Each scene shows the same named points in several views. A view is turned or mirrored, shifted and resized as a whole, has a little noise and may leave points out.
In the rows, zero is written as 128.

Scene 1
View 1
sazok: [115 127 157 150 102 138 113 118 133 154 121 148 161 126 131  97 137 138
 113 113 139  97 126 107 135 133  99 126 121 143 139 138 136 126 103 117
 125 119 110 145  98 135 133 141 116 130 152 117 125 114 150 111 129]
vuze: [130 147 146 152 119 131 122 121 151 140 122 143 147 129 111  79 100 136
  94 126 127 128 138 116 129 105 117 109 120 135 156 102 138 133 115 144
 137 123 109 137  86 113 123 161 108 109 176 119 138 134 162 127 146]
mifin: [134 127 140 145 133 130 118 121 127 161 118 150 153 113 122 117 116 132
 116 122 117 119 136 126 131 159 101 107  95 138 136 147 148 143 126 123
 110 107 126 149 124 130 114 148 125 123 148 136 125 117 168 116 132]
bon: [167 155 148 138  91 106 132 132 102 142 138 151 147 109 102 101 145 118
  79 124 127 139 161 104 127 135 141 140 114 129 125 131 139 152  86 148
 122 114 124 156  92 150 120 173 104 104 145 163 102 115 172 130 101]
kuvez: [122 144 173 144  89 132 127 132  91 160 109 162 154 125 117 128 139 135
 100 106 132 106 125 102 135 155 104 137 103 146 135 157 138 114  87 113
 116 115 110 164 103 148 131 126 111 155 141 141 138 117 147 111 111]
Dorum: [150 121 150 130 134 135 126 114 140 173 124 142 151 133 137 107 104 131
 111 125 137 125 120 134 134 153 104 103 104 127 141 142 148 150 122 120
  89 116 120 134 132 136 107 127 108 126 144 137 135 109 155 124 142]
gizol: [132 134 161 152 123 137 129 112 129 164 124 151 127 122 125  92 118 143
 103 133 117 109 102 117 123 135 116 135 100 127 155 147 150 117 116 136
 129 121 115 140 114 135 103 132 110 132 165 119 152 132 148 110 131]
pudir: [136 119 169 137 111 137 132 115 130 177 128 149 147 132 141 101 126 134
 113 117 150 105 105 126 135 148 102 122 106 128 144 147 141 132 115 104
  95 122 118 134 124 134 109 112 106 146 139 118 142 111 140 114 134]
Tikeb: [140 132 148 152 119 129 127 115 129 157 134 145 141 118 119 107 121 130
 111 113 132 121 126 122 132 154 113 126 105 121 142 142 141 138 120 119
 110 107 125 135 119 122 110 140 111 121 148 126 136 113 148 121 137]
geli: [171 141 165 110 114 113 154 139 126 183 118 154 157 139 132  91  95 123
  76 138 153 140 140 145 128 119 123  89  96 135 153 106 142 163 114 138
  85 139 119 143 115 131  96 132  95 138 138 156 134 127 170 131 126]
bagog: [147 135 149 144 123 128 126 120 109 160 124 149 143 119 113 135 119 126
 111 108 124 130 130 120 137 179 109 125  94 125 132 162 146 135 113 112
  98  98 127 147 132 134 112 132 115 129 137 148 138 106 152 122 131]
tif: [160 134 155 147 101 129 128 104 127 153 153 142 129 123 124  88 139 125
 101 119 142 123 116 110 131 143 130 153 122 110 134 148 142 138  97 128
 110 112 121 128 112 143 110 138  95 111 144 130 129 106 137 126 126]
dinuz: [134 131 157 161 121 133 132 109 130 163 139 149 127 116 122 101 127 136
 116 115 127 110 105 122 128 152 113 140 102 114 151 151 140 123 128 115
 118 108 127 128 120 119 101 126 111 131 153 109 147 122 138 114 138]
Kedal: [135 116 177 143 112 155 130  97 149 180 140 142 131 147 157  76 123 144
 114 130 155  94  69 121 134 134 107 143 120 118 154 153 146 115 110 113
 104 133 109 117 124 141 104  95  92 141 152 102 161 110 116 113 142]
feso: [156 133 127 146 134 103 131 127 141 156 137 143 148  96 110  87 117 121
 102 133 123 137 167 140 124 129 125  96  99 125 143 105 136 174 143 144
 117 110 136 137 110 107  98 184 125  95 152 132 100 130 189 128 130]
fepem: [131 128 128 145 133 153  87 101 154 134 120 132 154 136 128  97 110 137
 110 132 114 124 132  99 133 141 104 119 129 138 133 147 157 135  91 147
 122 112 103 142 106 155 140 158 112  88 169 138 124  99 160 126 143]
rad: [134 139 174 145  96 125 146 129 129 163 131 150 155 136 124  96 117 129
 101  97 163 118 124 129 142 126 110 117 116 125 156 113 125 132 118 100
 106 124 119 131 100 103 113 122  96 144 143 109 150 121 136 125 146]
vunet: [170 139 144 133 119 125 128 113 141 152 141 138 138 133 121  84 110 123
  86 134 135 143 132 118 129 128 131 126 118 117 142 127 148 151 102 148
 106 121 117 130 111 140 109 149  93  98 156 145 129 112 155 135 134]
lus: [172 122 126 145 136 134 118  93 167 147 161 121 137 130 127  84 108 119
 114 119 144 143 126 127 136 146 125 122 128  98 138 131 145 162 124 126
  90 103 127 105 126 121 107 145  97  78 152 125 127  93 144 141 162]
suse: [138 136 151 159 106 132 118 109 114 149 139 150 129 109 115 104 147 134
 110 118 117 112 120 102 128 154 121 155 110 122 133 162 144 124 101 130
 130 105 121 144 111 143 117 148 113 117 152 129 127 116 147 113 117]
mam: [123 129 180 156  83 141 127 110 104 164 136 156 138 124 131 112 160 136
 114 101 144  89  96  98 137 160 108 167 116 125 133 174 135 107  91 100
 115 112 116 142 110 148 124 112 105 151 138 116 143 108 121 106 115]
kekiv: [143 123 144 152 121 133 121 105 162 151 148 134 141 124 135  67 122 131
 111 127 141 116 124 122 131 120 120 122 126 117 148 119 137 148 124 131
 120 122 120 117 104 120 110 152 108 100 160 108 121 114 149 123 144]
Bep: [144 136 149 125 115 133 116 124 136 156 114 146 165 136 131  93 113 132
  89 137 132 126 141 113 130 123 111 107 118 147 135 124 147 147  93 146
 110 128 107 150 100 152 129 154 106 114 154 151 118 114 169 127 125]
pinid: [161 143 168 129  95 125 140 124 119 160 134 143 155 143 123 111 116 119
  93 102 164 137 129 121 144 146 119 124 119 119 136 130 134 141  95 108
  84 119 118 135 113 130 117 117  85 132 132 145 146 102 134 135 138]
Rel: [166 145 167 123 110 134 139 118 133 163 126 144 144 150 126  99  95 127
  83 124 152 143 118 123 135 131 123 118 114 119 148 126 148 137  96 130
  89 129 108 132 115 138 110 116  83 127 149 148 158 114 140 138 145]
Bos: [135 128 171 137  97 135 130 121 127 167 126 149 157 137 138  95 125 133
 102 115 156 107 115 117 137 133 107 125 117 135 142 136 138 131 101 111
 103 128 111 139 107 138 121 121 100 140 142 125 137 111 141 120 130]
Tegob: [137 130 177 146  98 119 152 127 119 179 137 159 140 116 130  91 135 133
 104 115 151 102 115 132 128 132 116 130 100 124 152 130 129 135 126 110
 113 126 126 136 111 115  97 123 108 154 141 110 137 129 146 111 122]
Mog: [139 128 154 129 111 119 130 133 135 166 118 150 173 126 132  93 116 126
 101 121 149 120 152 132 133 124 106  91 110 145 141 108 133 159 118 120
 101 127 121 145 101 123 119 151 117 129 140 133 113 117 171 122 128]
Faket: [ 99 120 160 153 106 136 119 124 131 162 115 152 171 122 135 109 133 138
 128  99 146  86 128 119 140 143  84 110 111 150 143 135 127 127 121  93
 118 116 115 147 103 115 131 133 127 149 143 101 129 115 147 105 134]
View 2
Bos: [139 128 122 138 137 121 142 123 109  91 132 121 146 138 150 102 137 132
 128 106  83  98 142 137 120 101 129 135 115 119 124 108 130 127 131 146
 139 109 143 127 108 134 143 134 133 141 121 137 147 140  79 105 127]
mam: [135 116 116 135 153 112 142 133  99  87 143  86 121 130 157  80 132 134
 161  95  69 111 157 133  92 128 132 149 117  98 134  87 137 127 131 146
 147  90 132 116 119 125 134 141 134 133 110 149 135 141  42 106 140]
bon: [127 127 122 153 148  93 151 135 147 136 116 133 102 152 132 148 144 127
 131 123 119 123 143 140 134  93 124 123 154  89 113  95 138 135 170 139
 133 106  94 143 116 119 156 105 125 152 118 121 160 105  80 112 138]
fepem: [126 129 140 138 121  98 171 126 153 124 126 135 156 149 121 120 119 150
 127 153 111  93 135 151 102 112 158 121 121 107 117 104 123 163 129 162
 128 114 114 121  92 125 135 128 130 128 163 148 144 139  83 133 143]
Faket: [132 139 140 134 140 103 129 121 114  55 107 120 158 153 136  91 116 147
 134 105  89  92 133 123 117 115 126 154 117 113 125 108  92 125 125 136
 154 106 155 114 112 140 136 136 135 147 119 150 142 155  70 127 137]
Dorum: [126 143 121 131 114 105 147 133 109 125 119 121 160 135 135 102 142 157
 113 119 101  97 127 129 131 101 123 123 119 131 134 103 127 127 127 163
 125 121 143 112  91 137 133 137 136 136 129 130 138 150 100 105 136]
gizol: [125 127 129 124 135 100 143 143 128 106 131 119 139 153 142 106 142 143
 161 106 106  86 140 141 110 128 128 123 122 116 138  96 138 133 125 157
 152 124 122 108 100 140 135 145 124 139 129 125 133 140  78 104 136]
Rel: [143 129 109 146 121 130 147 121 111 127 135 130 144 129 146 111 162 140
 107 105  92  96 140 156 115  89 124 116 114 131 125 109 156 133 131 152
 123 121 135 130  90 144 148 128 119 144 135 114 148 136  98  89 123]
pudir: [131 135 119 129 129 113 139 130  99  96 130 109 151 130 150  90 140 143
 131 102  85 100 139 127 122 107 123 136 112 125 137 101 127 120 122 155
 138 112 152 112 105 136 134 142 137 134 117 137 139 151  83 101 131]
vunet: [123 129 116 142 119 109 147 130 137 134 127 139 138 132 136 138 154 148
 121 126 121 105 134 160 129  95 130 111 129 113 129 101 151 141 141 157
 124 122 123 125 100 134 145 123 124 131 135 123 153 119 100 100 125]
feso: [106 150 132 130 120  80 124 136 153 118  85 154 145 155 114 157 139 162
 120 126 154 105 118 135 165  99 111 116 152 110 130 101 110 131 150 149
 137 131 127 116 107 139 145 114 129 148 121 122 154 117 117 117 131]
geli: [136 143 116 140 125 117 146 131 114 131 121 148 148 148 147 126 164 130
  99 103 103  97 133 130 159  69 102 113 127 143 123 119 133 114 146 148
 131 136 137 136  98 142 155 126 130 160 120 102 157 134 124  86 119]
Tegob: [127 133 117 129 141 109 118 135 106  80 123 120 138 140 153 110 147 137
 148  85  99 100 139 131 135 112 110 133 123 118 138  99 130 111 131 143
 152 119 148 113 118 143 142 139 130 144  99 126 144 134  84  93 122]
mifin: [120 147 135 128 126  85 147 139 128 122 103 119 146 155 122 106 131 161
 124 121 109  96 129 118 127 115 121 132 134 116 129  97 108 131 138 156
 138 117 127 110  94 137 137 129 135 151 128 132 137 150  89 120 149]
bagog: [128 143 121 136 128  92 147 137 112 138 108 101 128 141 127  91 143 164
 117 108  97 108 135 121 113 114 117 138 135 113 129  86 129 127 143 154
 129 104 124 109  93 138 135 125 133 152 120 128 133 152  74 109 157]
lus: [113 140 110 133  94 106 127 121 131 126 115 128 158 103 122 132 147 181
 105 135 140 113 119 167 129 103 137 117 122 108 142  91 149 148 128 170
 105 109 149 105  94 136 130 122 130 105 136 143 149 125  99 108 127]
kekiv: [115 130 125 128 116 107 125 124 138  87 121 142 160 129 136 139 136 154
 141 124 131  99 128 162 132 110 137 119 120 109 139 103 133 141 125 155
 135 121 147 111 109 135 135 131 130 117 131 141 151 122  95 113 116]
pinid: [141 132 108 149 128 125 140 117 101 113 126 117 138 120 146 104 152 143
 100 103  84 111 140 144 119  87 122 135 119 118 124 105 141 125 138 145
 120 101 144 132 102 136 146 122 131 144 120 130 150 136  83  97 130]
tif: [123 121 112 137 131 109 138 132 122 114 135 113 126 121 146 121 146 145
 145 116 108 117 144 153 115 111 136 126 127  99 136  88 153 136 139 156
 127 103 129 117 113 125 137 129 130 120 120 138 146 117  73 102 130]
Kedal: [129 122 113 122 122 130 138 131  96  86 158 111 164 116 166  87 145 137
 155 101  81  91 145 151 108 121 138 125  93 129 148 102 152 128 104 165
 140 119 159 106 103 137 126 160 136 111 125 141 134 145  81  92 116]
vuze: [131 131 140 140 128 107 130 118 156  88 111 160 155 162 128 143 139 148
 135 119 126  79 128 167 114 110 132 116 125 115 123 116 129 148 126 139
 150 131 123 123  99 151 150 125 109 149 145 121 150 125  95 116 123]
sazok: [131 127 138 136 143 104 144 123 128  77 123 125 149 151 140 107 120 136
 143 118  93  96 139 136 113 113 137 140 121 107 123 107 111 137 130 143
 147 107 135 123 112 129 140 132 134 139 130 148 146 140  71 125 134]
kuvez: [145 126 130 144 158 104 154 132 113 103 125 104 119 160 144  87 132 128
 140 100  70 100 151 119  98 113 123 147 129 109 116  98 120 125 143 136
 150 100 114 130 108 133 147 129 127 164 119 131 138 147  56 113 149]
dinuz: [123 134 120 124 128  98 123 136 118  96 119 109 140 134 140 101 143 162
 153  97 110  97 135 143 111 132 122 131 122 111 146  89 139 127 121 156
 145 118 137  98 102 145 131 141 126 133 117 132 131 143  74 103 135]
View 3
Dorum: [101 131 139 100  95 158 111 118 111  93 126 164 134 151 125  96 129 113
 138 123 136 152 168 111  88 127 144 118 144 128 115 161  69 121  98 110
 103 117 140  86 134  97 113 135  94 144  94 134 142 136 168 165 124]
geli: [ 85 130 138  83 131 155 153 149 137  65 111 139 110 103  95 118 151  74
 131 159 181 173 146 117  83 130 124 128 132 138 130 166 109 133  43 102
  97 125 132  74 143 121 105 185 115 144 100 154 119 108 153 137 108]
mam: [ 93 113 130 125 116 140  51 125 110 113 160 188 161 160  91  96 170 115
 106 130 122 109 125 123  54  78 148 148 169 102  60 131 109 168 170 186
 145 108  96 137 148  75  58 111  86 105 116  56 151 166 134 197 135]
Bos: [105 124 137 108 118 135  93 129 119  93 140 155 135 142  86 110 172 102
 117 126 149 130 134 116  82 110 140 142 150 107 105 139  97 151 120 131
 120 119 108 104 137  77  90 156 114 118 104  90 153 144 149 169 126]
bon: [ 37 119 129 123 132 113 135 177 148 160 130 122 163 116  97  75 174 110
 156 180 180 213 130 161  80 153 114 110 178 115 126 155 120 156  77 178
 118  77 109 129 211 134  95 129 124  93 131 111 115 112 143 176 128]
suse: [ 75 110 126 144 103 137  89 140 114 154 151 168 160 150 125  80 158 144
 142 157 146 155 137 129  68 133 151 121 179 129  95 153  97 139 138 190
 128  83 115 142 171 101  99 109  96  89 113  88 134 158 139 191 129]
kekiv: [115 116 124 135  89 157 116 116 125 138 137 150 150 144 116  91 178 144
 139 132 169 143 138 129  94 154 178 128 152 114 154 139  73 108 106 141
 100 107 131 124 142  79 158 156 148 101  95 126 150 148 141 152  79]
pudir: [108 126 136 108 105 159  93 115 111  80 134 176 139 155 107 106 148 107
 113 129 130 117 142 113  72  95 154 139 145 116  95 142  87 140 125 131
 120 124 125 103 127  82  92 138 100 132  99 104 151 156 147 169 118]
Tikeb: [ 91 117 119 130  99 145 110 120 103 120 139 167 155 143 112  86 149 130
 155 142 147 149 144 125  73 125 157 114 157 124 109 156  84 126 119 136
 109 109 129 106 144 105 112 123  99 109 107 122 140 155 154 167 124]
Faket: [ 96 138 132 134 119 113 124 111  81  96 127 145 144 165 105 112 152 124
 122 135 131 103 105 113 103 104 147 120 149 116  96 134  63 139 163 110
 130 108 118  88 130  69  88 148 132  82 115  87 192 206 161 176 136]
gizol: [101 107 134 138 101 157  87 136 104 123 150 172 114 131 139 107 164 141
 128 151 164 129 147  87  78 140 161 135 161 162  98 170  97 125 117 167
 127 106 116 123 130  85 109 147  87  95  92 102 127 167 135 172 122]
dinuz: [105 104 111 145  93 165  92 108  93 114 144 191 150 147 117  95 155 138
 140 147 145 120 136 110  58 118 177 128 159 135  92 158  93 122 136 155
 117 113 128 118 122  96 110 120  88 100 104 114 136 173 138 164 112]
sazok: [ 91 130 143 131 111 113 104 131 105 127 138 136 140 157 109 105 170 129
 123 133 148 128 123 121 103 128 141 125 159 119 109 136  73 146 142 143
 130  98 108 112 154  67  99 147 130  86 108  80 172 175 152 184 130]
kuvez: [ 65 127 141 125 136 106  92 148 103 111 145 153 135 138  96 106 160 103
 126 153 141 138 125 116  73  97 113 128 169 130  65 156 112 173 140 153
 144  97  96 108 159  96  43 130  80  95 125  66 147 165 151 196 169]
vuze: [104 118 128 152 105 116 129 136 108 151 140 123 122 114 110 107 199 144
 164 143 205 159 130 106 108 180 157 115 156 145 152 169  93 114  96 118
 110 108 112 104 136  87 143 182 137  59 101 118 146 151 152 155 121]
rad: [112 117 112 122 119 133 120 109 105  85 136 156 152 123  60 113 182 101
 147 141 170 126 117 129  70 108 159 133 146 107 118 149 106 136 110  96
 113 136 117  91 115  96 108 166 121  98 110 120 153 150 155 144 118]
Kedal: [147 105 142 112  93 185  40 106 118  85 157 196 125 157 108 115 176 122
  92  99 140  86 158  92  65 103 180 169 145 114 100 131  95 134 131 159
 121 141 114 126 106  49 115 157  99 139  76  90 146 142 133 168  93]
Mog: [ 80 142 140 107 126 125 158 137 119  95 107 120 136 134 101 108 151 102
 131 153 161 158 121 131 111 132 131 113 144 118 136 145  76 132  91 101
 104 107 128  82 155  97 110 169 145 107 113 127 163 150 159 153 115]
mifin: [ 73 132 132 124 101 134 135 131  97 122 120 148 137 155 142  90 121 128
 150 148 138 161 148 115  95 136 136 100 155 148 104 166  64 124 116 126
 112  90 138  88 150 111 102 119  95 110 107 123 151 170 167 176 138]
Bep: [ 82 137 161 104 120 110 122 158 137 132 126 114 116 133 121 101 162 114
 137 132 172 180 156 119 117 159 110 119 156 127 134 155  82 142  82 130
 117  94 111  98 172  88 109 162 127 112 101 106 145 121 161 178 134]
vunet: [ 95 116 132 113  97 148 107 141 144 137 144 149 140 123 109  84 174 121
 155 134 180 186 167 132  82 158 147 124 160 120 145 158 102 126  69 146
  98 108 124 121 162 109 136 147 114 125  97 133 118  95 154 163 107]
fepem: [100 132 162 129  80 108  85 137 124 179 147 129 132 160 149  81 166 155
 158  93 159 178 182 111 125 181 128 109 167 126 140 158  58 125 108 137
 118  88 115 115 166  72 132 134 116 101  90  90 154 128 174 202 145]
lus: [122 114 113 120  58 166  99  95 130 143 140 168 182 158 109  63 159 137
 177 102 152 173 179 152  80 154 181 115 151  93 162 144  70 101  91 118
  81 120 145 118 144 104 173 117 121 139  91 151 138 105 170 156  90]
pinid: [103 125 128  92 114 137  95 120 126  89 139 163 157 133  65  95 167  85
 143 122 152 152 149 140  66 103 136 133 148  92 110 144 111 156  96 111
 111 131 115  95 142 101  88 139  97 138 112 110 139 113 163 161 131]
View 4
lus: [144 139 159 179 136 133 115 126 127 130 141 142 147 154  95 132 141 126
 135 157 170  98 140 135  99 122 134 132 116 107 139  97 180 127  94 148
 111 122 126 153 126 132 106 147 153 139 176 117 128 124 130 109 105]
suse: [102 137 163 145 140 165 101 134 118 129 126 142 123 141 110 143 130 114
 157 125 144 122 151 123 115 133 117 138 121 104 154 118 167 100 108 141
 142 138 116 126 118 122 139 145 106 120 158 133 138 133 123 140 120]
vuze: [115 144 169 180 153 119  87 128 117 119 118 128 138 137 119 126 126 120
 173 172 145 120 144 126 126 147 110 145 126 123 140 124 163 132 115 146
 125 116 100 168 108 128 147 168 134 150 148 119 148 126 124 136 129]
Rel: [128 137 156 173 142 104 117 130 116 125 130 140 150 145 106 142 143 104
 147 130 163 105 178 134 131 120 119 137 140 139 140 126 151 131 116 153
 103 145 111 135 125 114 136 171 133 142 149 148 135 127 134 111 116]
Bos: [115 149 147 164 143 107 108 131 115 117 129 127 136 126 104 144 118  98
 156 119 151 116 160 115 131 127 113 142 128 122 158 128 155 119 128 145
 124 151 128 131 126 120 142 151 126 135 160 148 143 130 137 121 125]
pudir: [122 148 138 155 141 110 122 134 120 123 131 130 136 127  98 147 114 108
 143 117 139 119 159 110 119 121 114 138 123 117 161 125 148 112 122 148
 121 148 134 124 129 117 139 144 123 138 170 146 139 119 135 116 117]
Faket: [119 158 147 163 147 115 100 126 116 112 130 109 127 111  97 148  90 103
 164 126 119 127 139  96 125 137 107 133 129 103 168 128 153 105 136 141
 133 137 141 139 124 121 155 133 122 147 171 124 152 123 137 127 138]
fepem: [ 98 155 184 170 145 163 102 152 111 117 131 122 138 133 105 138 144 110
 155 146 160 119 149 112 131 132 114 151 131 100 125 113 163 108 115 126
 122 130 120 167 105 133 124 146 147 140 145 112 140 134 119 118 109]
pinid: [135 137 149 171 137 108 111 117 114 122 138 134 145 136 100 148 130  95
 147 111 159 101 166 127 133 123 123 126 141 127 154 119 163 122 122 152
 110 150 124 124 129 116 138 156 130 133 155 142 136 134 141 108 125]
Mog: [143 142 141 168 141 106 101 121 113 117 132 119 137 108 108 134 116 111
 150 129 153 111 138 118 151 158 117 131 144 131 163 103 158 124 139 150
 124 122 109 132 118 132 142 148 147 144 147 125 149 135 122 116 129]
feso: [152 126 147 166 140 135  98 121 122 129 127 136 134 124 116 120 127 145
 144 166 149 116 118 131 130 170 126 129 131 126 157  83 166 127 113 154
 133  90  88 140 111 142 133 154 146 144 152 104 145 127 102 132 122]
Kedal: [100 159 137 156 144  96 127 148 128 123 126 135 138 143  98 140 119 104
 146 130 148 118 173 110  98 100 111 161 100 113 150 143 149 122 113 147
 121 160 146 136 134 112 127 149 120 136 181 169 131 109 146 119 105]
Tegob: [127 136 127 152 142  99 108 121 125 125 121 137 129 128 108 138 106 115
 153 128 135 121 151 122 118 136 114 137 118 127 174 125 155 123 121 158
 135 138 118 115 130 118 151 153 110 133 170 154 142 119 131 136 129]
bon: [122 122 162 156 136 160  84 118 110 129 128 148 129 130 124 133 148 110
 160 125 174 111 148 142 153 163 125 136 143 129 157  98 181 117 117 146
 142 130  85 121 109 133 140 159 123 113 129 128 141 157 112 141 129]
rad: [138 140 146 177 144  91 101 110 119 119 128 128 140 135 104 142 108 105
 161 136 139 110 154 126 123 130 116 124 131 129 161 130 162 130 122 158
 117 137 123 136 130 119 151 160 124 146 165 136 143 125 142 123 134]
bagog: [133 129 158 153 136 157 121 128 116 128 135 135 135 135 100 157 129 118
 138 109 129 116 158 122 123 128 122 114 147 112 154 109 146  98 112 147
 117 135 119 118 122 117 142 145 115 136 156 123 139 126 123 115 122]
mam: [ 96 149 150 142 138 140 105 131 116 123 130 137 123 136 101 156 113  91
 160  95 137 123 165 112 115 112 113 140 118 102 167 139 164  97 119 140
 141 172 143 112 132 110 148 140  92 115 169 156 137 131 145 137 128]
dinuz: [120 138 150 153 142 130 115 131 127 127 124 140 132 145 103 145 115 124
 150 138 125 123 154 119  97 121 116 133 114 109 158 126 153 111 105 151
 129 134 125 130 127 117 143 150 107 136 177 137 138 115 131 133 121]
vunet: [125 134 158 168 140 132 107 133 119 129 130 145 142 144 113 129 151 116
 146 146 173 106 156 138 127 138 124 143 130 128 140 107 168 129 108 149
 120 127 101 142 116 128 123 164 140 133 146 134 135 134 122 121 112]
mifin: [130 137 155 156 140 149 116 138 116 125 130 124 133 123 103 145 122 127
 140 130 129 123 143 111 127 144 116 125 139 112 154 104 143 102 120 143
 124 121 114 132 114 127 142 142 128 145 157 113 145 122 113 118 119]
kekiv: [121 149 149 170 144 117 100 129 125 122 126 135 135 138 108 123 122 120
 155 164 159 114 134 123 108 137 120 152 105 112 150 112 175 131 109 148
 132 122 122 155 122 134 123 150 142 137 170 129 137 123 128 129 113]
tif: [115 137 154 156 138 141 103 127 121 130 132 149 133 147 106 137 136 107
 151 126 166 109 155 133 115 126 125 144 117 113 153 116 178 117 104 146
 134 145 121 125 128 126 127 152 119 117 162 144 132 134 132 131 116]
Tikeb: [129 138 154 160 141 138 110 127 121 126 129 134 134 138 103 144 123 119
 146 133 137 115 148 122 114 130 120 127 128 111 154 114 159 113 110 149
 124 130 120 133 123 122 138 149 122 137 166 125 139 124 126 125 122]
geli: [147 130 133 168 139  87 120 129 117 125 128 135 149 121 114 130 137 120
 137 132 161 108 163 132 151 152 118 135 149 155 154 108 139 139 130 160
 106 123  89 122 118 124 141 171 146 147 139 147 143 125 117 109 119]
Bep: [112 147 161 167 144 131 101 141 109 119 130 124 139 117 114 130 141 109
 154 134 165 117 154 119 155 149 114 150 141 126 141 109 155 120 130 137
 123 129 105 145 107 133 136 155 146 141 133 127 146 138 117 119 118]
Dorum: [134 143 147 162 140 121 129 141 121 124 136 128 145 130  98 142 131 121
 132 130 144 113 155 116 122 129 119 132 135 119 147 110 141 116 118 146
 109 128 122 134 124 122 130 148 140 148 161 130 138 115 123 106 110]
kuvez: [105 141 159 150 142 143 103 130 107 120 127 127 127 122 108 158 119  95
 164  98 130 126 167 112 144 133 108 131 146 116 161 132 148  97 129 141
 132 156 120 116 119 113 161 148 101 130 145 139 146 138 131 133 136]

Which points are out of place in each view (at most two, in the order of its rows)? Write - if all are in place.
view 1 -> rad, pinid
view 2 -> gizol
view 3 -> -
view 4 -> Mog
